Each scene shows the same named points in several views. A view is turned or mirrored, shifted and resized as a whole, has a little noise and may leave points out.
In the rows, 128 means zero.

Scene 1
View 1
<27>: [129 107 150 150 107 137 123 155 139  76 137 122 121 138 124 150 111 139
 102  94 107 114 134 120  79 103 142 141 126 127 128  94 127 122 123 121
 102 117 129 147 151 168 117 138 148  90 132 170 102 173 133 136 102  97
  84 105 120 182 156  69 177 106 152 187]
<82>: [108 158 115 167 112 130 133 146 154  95 153 108 133 122 135 157 145 137
  90 122  92 127 156 111  98 132 122  85 141 110 130  83 128 142 143 123
 169  88 142 126 175 180 178  88 101  98 124 154 135 154 123  86 102 105
 119 129  89 143 129 130 117 149  91 167]
<166>: [111 156 123 120 127 113 150 179 138 124  94  94 150 134  78 166 123 113
 118 131 115 117 155 116 124 149  96  84  92  83 102 125 126 141 163 140
 177 134 114 151 131 190 123 116  90 128 134 144 182 132 140 114 103 105
 153 154 112 150 116 125 105 125  92  82]
<205>: [123 144 131 142 107 127 138 152 146  85 125 122 128 140 128 148 104 117
 101 127 101 114 138 119 113 103 130  80 130 131 137  76 138 137 136 150
 136  88 122 141 161 179 146 107 140 108 123 171 141 159 128 107  91  99
 100 139 109 168 148 108 157 132 126 159]
<203>: [131 129 142 111 114 122 141 170 139  97  97 118 138 146 103 150  84 103
 123 126 120 104 131 123 121  98 123  97 104 117 123 101 135 128 140 160
 123 114  99 159 137 180 107 132 150 123 132 172 156 155 137 133  90 100
 113 142 128 184 155  96 163 107 146 122]
<102>: [139 106 141 105 102 123 146 181 109  94  70 129 133 152  94 149  75  98
 101 104 120  94 114 139 108 103 131 104 110 140 124  90 142 129 138 159
  99 124 122 181 126 181  87 155 162 113 128 180 136 164 144 149 104  87
  85 142 149 185 142  47 198 102 157 153]
<98>: [125 132 147 118 120 122 132 169 145 102 106 108 138 143  97 154  97 111
 131 124 118 111 141 115 117 107 114 109  96 100 115 113 125 124 139 147
 128 123  98 151 136 180 107 134 137 123 136 164 155 148 139 130  95 103
 120 135 126 178 156 105 148 103 141 112]
<179>: [116 145 138 158 114 130 127 144 156  84 151 111 125 129 136 149 122 135
 107 121  98 119 148 110  99 108 129 105 131 116 133  89 127 131 128 129
 142  94 124 128 168 174 157 106 129 102 128 161 125 159 128 104  93 104
 106 121  99 163 151 118 141 128 123 163]
<41>: [115 116 148 145 123 130 123 166 144 102 136  93 139 128  91 160 141 151
 118  94 112 123 149 110  83 135 116 161 102  88  96 142 108 120 138 100
 132 153 128 146 133 170 111 143 100  96 149 136 120 154 141 140 110 103
 125  99 117 168 143  88 126 100 128 137]
<207>: [120 163 155 161 117 133 110 118 202  67 192 106 119 140 175 133  97 122
 141 161 103 131 164  88 121  60 130  91 130 107 158  69 124 125 106 149
 142  51  72  91 192 165 180  75 165 114 126 178 135 161 110  80  57 128
 108 111  80 184 203 176 136 128 143 149]
<23>: [120 143 107 113 106 110 165 189 102 121  57 117 147 134  76 168 113  97
  81 111 109 105 127 136 116 155 107  61 115 121 110  99 143 150 173 153
 163 124 153 179 127 199 118 123 102 121 123 159 172 145 146 116 118  88
 127 176 126 142  90  79 136 139  92 123]
<83>: [138 120 129 101  99 113 156 185 102 101  57 136 134 151  96 152  70  85
  90 112 115  93 111 145 123 108 128  68 116 144 124  75 149 139 151 174
 115 112 130 185 132 190  96 141 159 122 121 184 155 160 142 136 102  85
  89 163 143 172 122  57 190 117 139 147]
<169>: [120 138 142 132 120 126 135 159 152  97 129 100 140 138 108 153 107 121
 127 126 115 117 148 110 116 108 115 111 104  98 118 110 122 124 135 141
 142 115 100 142 144 173 124 120 128 118 137 157 150 149 134 122  88 108
 125 129 114 173 157 117 134 111 132 116]
<8>: [115 172 136 176 112 136 120 112 194  68 198 113 118 131 185 136 117 128
 121 155  94 131 162  93 118  77 134  72 148 117 162  58 130 133 117 141
 160  38 100  87 205 170 206  63 150 103 117 173 133 158 106  65  68 123
 100 119  75 165 178 175 128 149 121 172]
View 2
<203>: [114 150 155 126 129 146 132 135 128 165 109 147 130 130 153 119 131 100
 118 139 136 118 154 104 128 121 117 174 121 148 134 102 115  97 111 155
 127 127 139 113 111  94  86 146 104 147 138 105 119 126 113 150 150 135
 137 130 134 126 139 106  99 105 134 129]
<102>: [119 152 142 132 124 169 140 128 134 178 104 153 132 147 149 118 126 101
 106 122 130 113 161  90 137 134 112 185 126 161 168 112 124  88 130 143
 128 119 132 107  98  78  84 136 101 134 128  88 147 129 120 167 164 160
 140 117 118 128 147  98 108 100 150 141]
<98>: [114 147 147 119 132 137 127 131 130 165 114 142 125 132 144 122 131 109
 116 139 135 114 152 110 119 116 122 169 117 143 122 105 114 103 106 159
 124 122 136 115 121 102  89 146 107 149 137 110 120 120 115 153 147 136
 133 140 135 129 138 107 100 108 137 127]
<179>: [126 144 140 128 123 130 112 148 108 156 121 130 123 129 125 121 136  99
 115 110 133 121 136 108 125 144 119 156 118 120 127 104 126 117 103 143
 118 136 157 116 126 139 106 152 121 147 160 118 131 115 121 128 154 132
 136 132 148 124 135  94 118 107 113 144]
<169>: [115 144 146 118 129 129 120 137 124 161 118 136 123 129 140 124 133 109
 118 131 135 118 146 116 114 123 125 163 116 132 115 103 117 111  99 159
 122 125 143 117 126 115  95 150 110 151 140 116 121 117 115 146 144 132
 133 142 141 126 136 104 104 109 130 128]
<82>: [137 147 140 132 112 124 106 149 107 148 116 125 123 116 121 123 131 103
 115  97 137 116 118 122 130 152 126 131 120 121 110 107 122 110 100 143
 122 142 164 123 134 148 113 149 135 152 181 135 127 119 126 126 143 129
 139 138 151 125 139  99 123 109 110 153]
<8>: [132 148 153 134 126 116 101 170  88 144 130 124 128 116 121 120 158  75
 130 119 139 135 135 104 129 152 120 157 118  84 119  78 126 133  88 139
 106 157 180 115 129 173 112 174 127 156 181 119 106 111 108  84 157 102
 138 124 174 119 121  84 118 108  82 133]
<166>: [116 145 155 120 119 124 122 126 133 149 109 140 121 109 150 121 115 128
 114 131 144 105 123 135 124 114 133 136 119 159  84 112 102  86  96 170
 135 127 139 131 134 104  95 140 121 159 159 144 107 127 122 165 121 132
 133 158 133 127 146 121  99 114 137 136]
<207>: [120 145 154 121 138 117 105 165  95 150 132 128 126 125 125 119 162  76
 135 136 137 137 153 100 115 136 119 175 117  83 120  75 125 141  85 145
 102 149 172 109 127 162 105 180 114 156 159 109 102 104 102  91 157 100
 134 127 172 120 118  84 108 111  86 116]
<83>: [124 156 161 147 110 172 144 130 131 167  91 158 141 130 162 114 123  93
 108 127 142 114 147  92 165 141 112 170 133 175 158 108 113  66 133 145
 136 133 140 112  94  73  82 136 112 145 152 105 126 143 120 157 155 149
 148 111 124 128 151 103 105  99 142 147]
<23>: [127 152 160 141 102 151 136 126 133 152  92 150 132 112 158 118 107 117
 104 117 147 104 118 118 156 138 123 134 130 179 116 115 104  61 118 155
 142 133 144 129 115  85  93 131 127 153 170 139 116 141 129 164 135 146
 144 139 126 126 156 116 108 105 143 154]
<27>: [127 146 124 126 127 150 120 141 116 174 122 132 123 150 120 124 137  99
 106 101 125 119 154  95 118 145 115 175 121 126 160 111 135 119 119 135
 117 125 144 108 116 120 101 144 110 135 134  94 158 113 123 148 170 153
 135 125 133 127 137  89 120 101 132 146]
<205>: [126 150 151 135 119 142 122 147 114 157 112 138 131 125 138 118 135  91
 116 118 140 119 139 104 140 144 118 160 125 131 135  96 120 101 109 142
 121 140 156 115 115 122  99 152 118 149 163 115 121 124 117 129 155 130
 140 124 145 123 136  98 111 103 117 141]
<41>: [120 142 116 110 129 128 115 127 128 167 127 126 116 142 121 130 122 126
 104 103 124 107 142 125  98 125 127 157 113 137 117 126 125 119 106 156
 122 109 132 123 137 116 104 134 113 141 128 120 153 109 128 171 149 156
 129 152 126 131 142 108 117 109 144 146]
View 3
<82>: [139 138 152  94 137 144  95  98  97 127 141 114 121 137 124 149 138  93
  92 128  87 132 121 190 119 136 104  91 122 122 178 172 119  73 112  94
 169 145  96 137 131 124 128 117 131 170 141 117 111 162 123 128  77 124
 131 163 117  99 127 124 117 102 108  79]
<8>: [138 153 145 137 154 131  78 116 102 151 185 130 139 154 142 142 130  93
  69 131  93 100 119 200 118 147 120  59 140 131 203 113  76  76  88  95
 155 124  52 128 134 110 146 113 155 204 147 130  69 139 110 114  78 120
 136 129 124  97 151 118 162  43  98  62]
<27>: [ 97 140 149 131 107 144 147  81  87 135 118 152 157 147 143 142 149 146
 120 110  95 164  81 154 128 161 102 123 112 124 132 174 118 107 133  93
 147 153  99 164 134 107 139 132 131 176 131 120 153 144 112 164  66  92
 146 129 148 136 160 117 174 105  86 135]
<98>: [118 110 147 140 108 114 122  99 102 129  95 137 118 154 140 130 135 123
 108 112 109 140  87 124 126 163  86 118 123 112 154 146 145 125 123 116
 146 132 145 141 148 137 143 125 139 149 141 130 133 102 119 149  78 110
 113 139 149 135 160 132 130 124 106 109]
<102>: [105 107 170 137  94 127 146  83  89 124  80 137 151 158 139 132 164 162
 144  96  98 165  59 127 122 176  85 147 123 115 106 176 124 134 126  95
 147 157 163 177 145 122 143 143 138 155 144 120 189 109 108 190  74  95
  99 133 145 161 157 123 159 111 104 134]
<179>: [122 144 143 114 129 141 112  94  95 133 141 134 133 143 135 148 135 108
  95 124  95 141 108 175 125 146 105  96 119 125 171 159 119  85 120  98
 160 143  83 142 131 117 134 119 132 176 136 122 113 152 118 133  72 110
 148 143 133 108 147 122 144 102  97  97]
<169>: [122 117 141 133 116 117 116  99 102 133 106 139 119 152 140 137 133 112
  96 116 107 136  95 137 126 156  89 108 120 114 165 144 144 115 121 114
 147 128 128 138 144 135 141 123 137 154 137 131 118 111 121 141  80 114
 123 139 146 123 155 132 130 126 104 104]
<166>: [147 100 146 102 114 114  97 104 106 117  84 110  84 143 127 135 130  89
  97 122 108 133 108 139 120 146  79 118 122 109 171 159 170 112 122 121
 160 132 167 127 148 159 132 122 125 128 140 128 116 116 130 132  85 134
 101 172 131 114 133 147  77 158 122  83]
<205>: [132 125 165 126 127 132 106 100  95 130 126 123 137 152 135 134 152 118
 108 114  94 130  95 170 117 156  99 103 132 122 152 150 100 102 107  96
 156 145 120 149 139 121 137 129 147 174 149 122 131 126 111 152  79 115
 108 145 129 125 147 119 145  85 109  91]
View 4
<8>: [159 152 149 129 163 227 215 148 147  93 134  46 117  51 149 181 168 110
 100  47 182 148 117 128 129  79 117 167 156 114 102 239 123 149  65  71
 212 145 144 153 142 156  87  47 157 139 134  71 113 151 117 151 131 104
 128 144  80 105 120 165 111 140 222 145]
<169>: [ 80 133 147 118 126 188 123 136 131 112 141  86 130  79 126 142 163  90
 111 115 145 131 130 175 124 115 151 145 144 107 148 128 154 139 117 138
 138 159 111 131 102 141 116 118 168 131 111 114 144 115 113 135 120 111
 172 108  97 144  96 118 109 159 148 151]
<27>: [ 88 128 158 116 111 160  92 138 121  60 137  74  90 106 133 158 157 119
 120  68 161 186 116 215 161  81 113 134 199  96 111 118 141 158  93  98
 116 155 112 145  76 167  85 117 184 174  47  85 154  92 100 154 143  94
 145 131  91 147  92 128 135 162 169 153]
<98>: [ 68 132 145 109 118 194 102 134 132 113 145  88 134  92 117 130 148  92
 115 121 148 122 127 183 136 124 150 132 151 104 162 116 156 142 123 146
 117 156  98 136  91 136 116 133 175 132  94 125 149 122 109 135 118 115
 181 106  98 151 102 115 106 171 142 152]
<102>: [ 54 122 158  95  87 170  33 125 123  80 157  83 116 136 115 106 130 126
 129  81 165 151 121 223 170 123 126  90 184 100 138  91 138 163 127 143
  68 148  66 158  37 158  96 145 198 173  13 133 163 118 100 136 130 113
 182 120  93 158 115 127 128 182 140 138]
<83>: [ 79 124 167  94  92 186  40 124 124 107 167  84 141 141 124  80 124 131
 134  89 184 125 135 189 147 150 132  76 149 105 124 127 127 159 127 153
  74 150  64 165  33 153 108 120 195 161  18 166 148 150 106 113 112 124
 191 123 100 147 139 143 130 173 140 120]
<203>: [ 71 135 147  97 110 201  89 130 133 110 156  83 138 100 115 120 142 105
 119 104 160 119 123 186 143 127 147 114 155 105 157 123 142 145 122 144
 111 146  87 148  76 142 110 128 184 142  75 131 148 137 113 129 117 120
 185 113  91 149 118 130 107 174 146 140]
<205>: [111 137 164 111 123 199 113 132 132 101 150  70 132 103 144 124 141 124
 123  78 180 137 130 163 133 123 132 116 145 111 112 172 126 151 102 122
 134 150  99 158  81 156 100  86 181 148  69 124 136 149 110 129 116 119
 166 132  95 130 128 148 124 157 175 129]
<207>: [135 161 134 111 161 252 215 138 157  95 139  47 129  40 130 174 162  99
  96  57 172 124  97 135 142  82 130 161 161 108 141 223 131 142  70  81
 210 130 137 157 144 139  82  78 169 127 148  64 121 154 120 156 135 107
 142 134  73 109 121 152  91 160 219 154]
<23>: [ 93 109 197 131 110 150  55 130 105 141 152 104 145 135 149  84 147 113
 139 138 167 128 182 153  91 161 152 104  90 114  92 125 151 144 134 175
  86 188  90 135  50 159 142  92 163 135  53 192 131 133 107  93  76 124
 183 111 129 158 118 127 140 139 110 121]
<41>: [ 65 115 164 139 120 134  97 137 109  94 123 102  95  89 135 165 181  87
 116 135 131 179 144 202 125  91 142 169 165 101 127  80 173 137 122 131
 117 181 124 104  98 158 118 135 164 145  99  98 152  59 103 150 123  91
 153 101 115 165  55  91 126 146 122 173]
View 5
<102>: [119 118 150 103 140 150 118 139 110 167 128 114 122 132  81 168 126 104
 100 115 104 117 159 174 124 109 145  80 103 132  94 152 147 131 122 152
 100 141 159  88 166 116 134 123  85 152 121  67 131 216 108  83 140 169
 141  34 178 109 139 115 109 131 150 163]
<83>: [109 106 134 104 143 143 120 136 125 171 131 111 122 131  55 145 120 114
  91 122 124 117 152 183 124 101 155 101 111 124  86 168 148 143 119 138
  94 120 166  92 144 109 137 131  99 160 114  72 129 229 136  80 120 155
 109  56 175 101 139 111 124 136 151 170]
<98>: [126  95 113 126 138 161 127 128 129 141 122 117 121 142  95 161 134 108
 126 133 119 120 153 139 128 128 114 110 109 120 115 141 140 130 130 155
 124 125 152 113 149 126 118 131 114 138 114  86 137 179 124  81 124 152
 124  88 149 120 140 112 117 137 129 146]
<166>: [127  65 110 124 157 161 120 118 164 124 113 113 120 147  74 132 142 116
 153 135 144 122 147 116 131 125 101 118 147 111 142 127 149 133 132 154
 147 112 168 120 102 134 120 144 117 141 106 106 126 184 150  86  98 157
 107 118 142 118 119  85 145 151 136 167]
<205>: [118 121 120 116 131 121 133 124 121 142 122 123 158 120  97 137 115 135
 104 125 112 121 159 166 119 131 117 112 116 116 106 148 155 134 121 141
 115 105 136 122 134 109 131 119 100 141 113  75 123 173 135  97 128 146
 103 108 132  96 144 123 135 145 139 137]
<169>: [128  92 106 130 137 159 130 127 133 133 120 118 124 141  99 158 136 113
 135 135 127 121 150 130 131 135 105 117 111 118 122 136 143 131 134 155
 132 121 150 120 143 131 116 132 117 133 112  90 135 168 130  84 121 149
 116 104 139 119 140 113 121 139 122 138]
<41>: [142 104 147 114 145 155 111 125 130 115 112 115 142 147 123 160 134 108
 148 115  99 117 162 113 124 137  91  85 131 127 143 106 149 111 132 172
 148 144 149 117 137 143 127 130  86 137 121  88 120 157  99 104 134 179
 164  80 144 125 122  99 124 150 146 149]
<179>: [127 126 125 121 131 118 137 121 120 126 117 122 168 122 117 142 115 138
 116 124 100 120 162 153 114 141  97 109 123 117 118 128 156 129 123 148
 129 108 129 132 132 120 129 117  94 135 115  75 121 144 127 105 133 152
 117 117 117  98 141 122 137 151 141 128]
<23>: [114  81 134 104 159 138 109 118 160 147 120 109 127 138  49 117 129 123
 121 117 140 121 150 157 124 104 132 103 152 116 119 144 156 142 119 143
 124 109 176 105  94 118 138 143 103 162 106  93 115 223 154  93  97 165
 104  86 168 105 114  84 151 154 163 186]
<82>: [129 116 127 117 136 108 131 112 137 116 110 119 180 121 109 116 112 150
 123 118 107 120 161 149 111 144  90 113 145 109 128 122 163 129 120 145
 140  98 134 141 101 123 133 120  94 137 113  83 110 141 142 113 123 154
 106 138 110  92 131 113 157 163 152 136]
<27>: [129 140 154 108 129 127 127 131  99 137 123 121 159 126 122 163 116 120
 107 110  84 116 169 164 113 133 116  83 104 131 107 131 151 119 125 156
 115 136 134 113 162 120 134 112  79 138 125  63 121 165  97 104 151 166
 153  67 141 104 143 126 116 144 149 135]
<207>: [125 135  80 145 109 119 161 122  99 125 119 129 173 113 144 154 114 145
 108 149 106 122 164 153 116 163  90 146  89 109 105 147 148 133 130 139
 124  92 106 152 156 113 107 105 122 113 114  76 137 110 135  94 141 119
  86 155  86  93 171 150 125 142 100  88]
<203>: [118 100 115 124 137 157 128 130 121 151 126 116 119 137  85 158 129 112
 116 134 123 120 156 152 127 120 127 108 105 121 108 151 142 135 127 149
 113 124 154 111 153 119 122 127 111 142 115  80 135 194 127  78 124 149
 113  79 154 110 143 116 116 136 128 148]
View 6
<27>: [133 126 142 102 131 108 118 139 132 135 134 129 160 161 105 132 111 125
 139  93  98 148 158 173 145 130 167  91 125 191 163 136 119 141 135 127
 109 142 138 142 147 101 113 130  99 128 139 114 128 163  99  67 152 104
 139 144 117 104 147  95 149 116  59 126]
<98>: [117 111 153 103 140 118 137 145 130 144 129 149 157 129 115 140 124 120
 152 109  95 125 149 149 127 125 125 125 106 143 168 143  93 139 141 121
 132 130 114 148 110 125 109 136  85 132 123 128 128 148 107  83 126 115
 112 116 136 118 126 105 125  90  89 125]
<166>: [115  96 137 121 147 126 121 102 134 154 121 169 165 113 127 138 133 144
 138 137 126  95 118 131 134 123 112 162  95 104 163 150 109 147 129 134
 143 115  87 161 118 157 121 128  96 142  95 133 131 144 118  93 108 140
 108 125 161 143 110 123 129  82 111  95]
<23>: [101  82 115 121 153 120 101  71 146 143 129 125 164 130 111 138 108 149
 139 123 141 100 100 174 128 143 124 161  95 127 159 166 115 159 133 149
 125 123  91 156 131 156 126 115 109 163  70 122 141 156 110  76 110 131
 127 143 159 135 119 116 176  71  91  92]
<203>: [100  98 147  99 142 114 132 131 137 140 130 132 150 135 102 144 118 119
 156 102 103 130 141 172 113 135 126 127  99 150 165 152  90 137 153 132
 125 138 107 140 104 126 118 134  93 140 112 122 133 155 107  84 125 105
 123 123 137 113 125 101 144  78  90 129]
<82>: [139 107 151 118 126 105  96 105 126 134 113 184 156 142 108 131 139 172
 111 141 150 122 133 132 151 118 155 110 114 137 143 131 141 137 124 141
 107 122  97 153 159 134 138 144 124 113 122 111 116 179 137 102 136 117
 165 140 139 122 133 113 142 126 100 101]
<169>: [119 111 155 106 135 113 130 139 132 145 126 159 154 132 113 140 132 131
 142 119 106 123 148 142 132 122 130 122 106 141 162 140  99 138 141 124
 127 127 108 148 119 128 117 142  96 127 126 125 121 153 114  88 127 114
 124 124 136 118 126 108 127  96  96 120]
<41>: [146 139 133 119 145 126 127 132 127 149 129 156 173 135 139 125 125 127
 137 119  91 121 155 134 163 119 151 124 126 156 169 134 125 157 119 119
 138 123 135 164 145 120  96 120  82 133 129 131 136 138  98  64 139 134
  97 135 136 132 134 116 117 113  73 100]
<207>: [122 105 203  92 106  92 131 172 122 126 109 205 128 138  88 144 157 148
 127 129 126 149 167 125 119 108 144  74 105 141 142 119 100 101 154 125
  99 132  94 131 120 115 147 180 118  81 165 107  95 187 148 130 138  78
 179 101 118  87 137  97 115 126 118 148]
<205>: [115  98 153 101 128 100 108 119 134 134 123 151 147 146  93 139 124 147
 133 117 133 132 132 164 124 131 142 107 106 150 151 142 114 131 147 140
 104 133 102 141 131 125 135 143 113 123 123 110 120 175 123  96 133  99
 161 133 132 106 134 103 153 102  92 122]
<102>: [104 104 122  98 147 113 123 123 146 138 144  86 158 153  96 141  93 109
 162  80  94 138 137 208 118 148 142 120 108 186 176 159  96 151 152 130
 114 147 131 139 115 110 106 113  89 157 107 119 144 151  85  56 134 104
 122 140 130 107 137  96 171  77  56 129]
<83>: [ 87  81 127 100 146 110 115 102 150 137 139  93 152 147  88 148  96 123
 158  88 117 128 118 211 103 153 129 134  91 165 166 166  93 145 157 145
 108 144 107 137 109 124 121 120 102 163  89 113 140 162  97  71 121 102
 137 142 139 108 127  98 184  65  76 123]
<179>: [132 111 157 104 126 106 110 129 127 133 120 171 151 144 102 129 132 150
 125 125 128 134 148 146 142 123 155  99 115 154 150 129 122 132 131 133
 107 131 110 144 143 122 130 146 112 112 136 111 116 173 126  94 139 106
 157 130 129 110 138 104 137 119  90 117]
<8>: [127 100 197  97 102  87 111 146 122 124 103 212 130 144  88 138 155 170
 111 139 155 146 156 124 127 111 154  69 107 141 133 119 121 104 145 133
  91 129  90 134 141 120 158 179 134  79 159 101  94 201 155 136 140  82
 200 113 119  92 140  99 128 133 118 134]

Which points are out of place in each view (at most two, in the order of its rows)? Write - if all are in place.
view 1 -> <102>
view 2 -> <83>
view 3 -> <179>
view 4 -> <8>, <205>
view 5 -> <169>
view 6 -> <98>
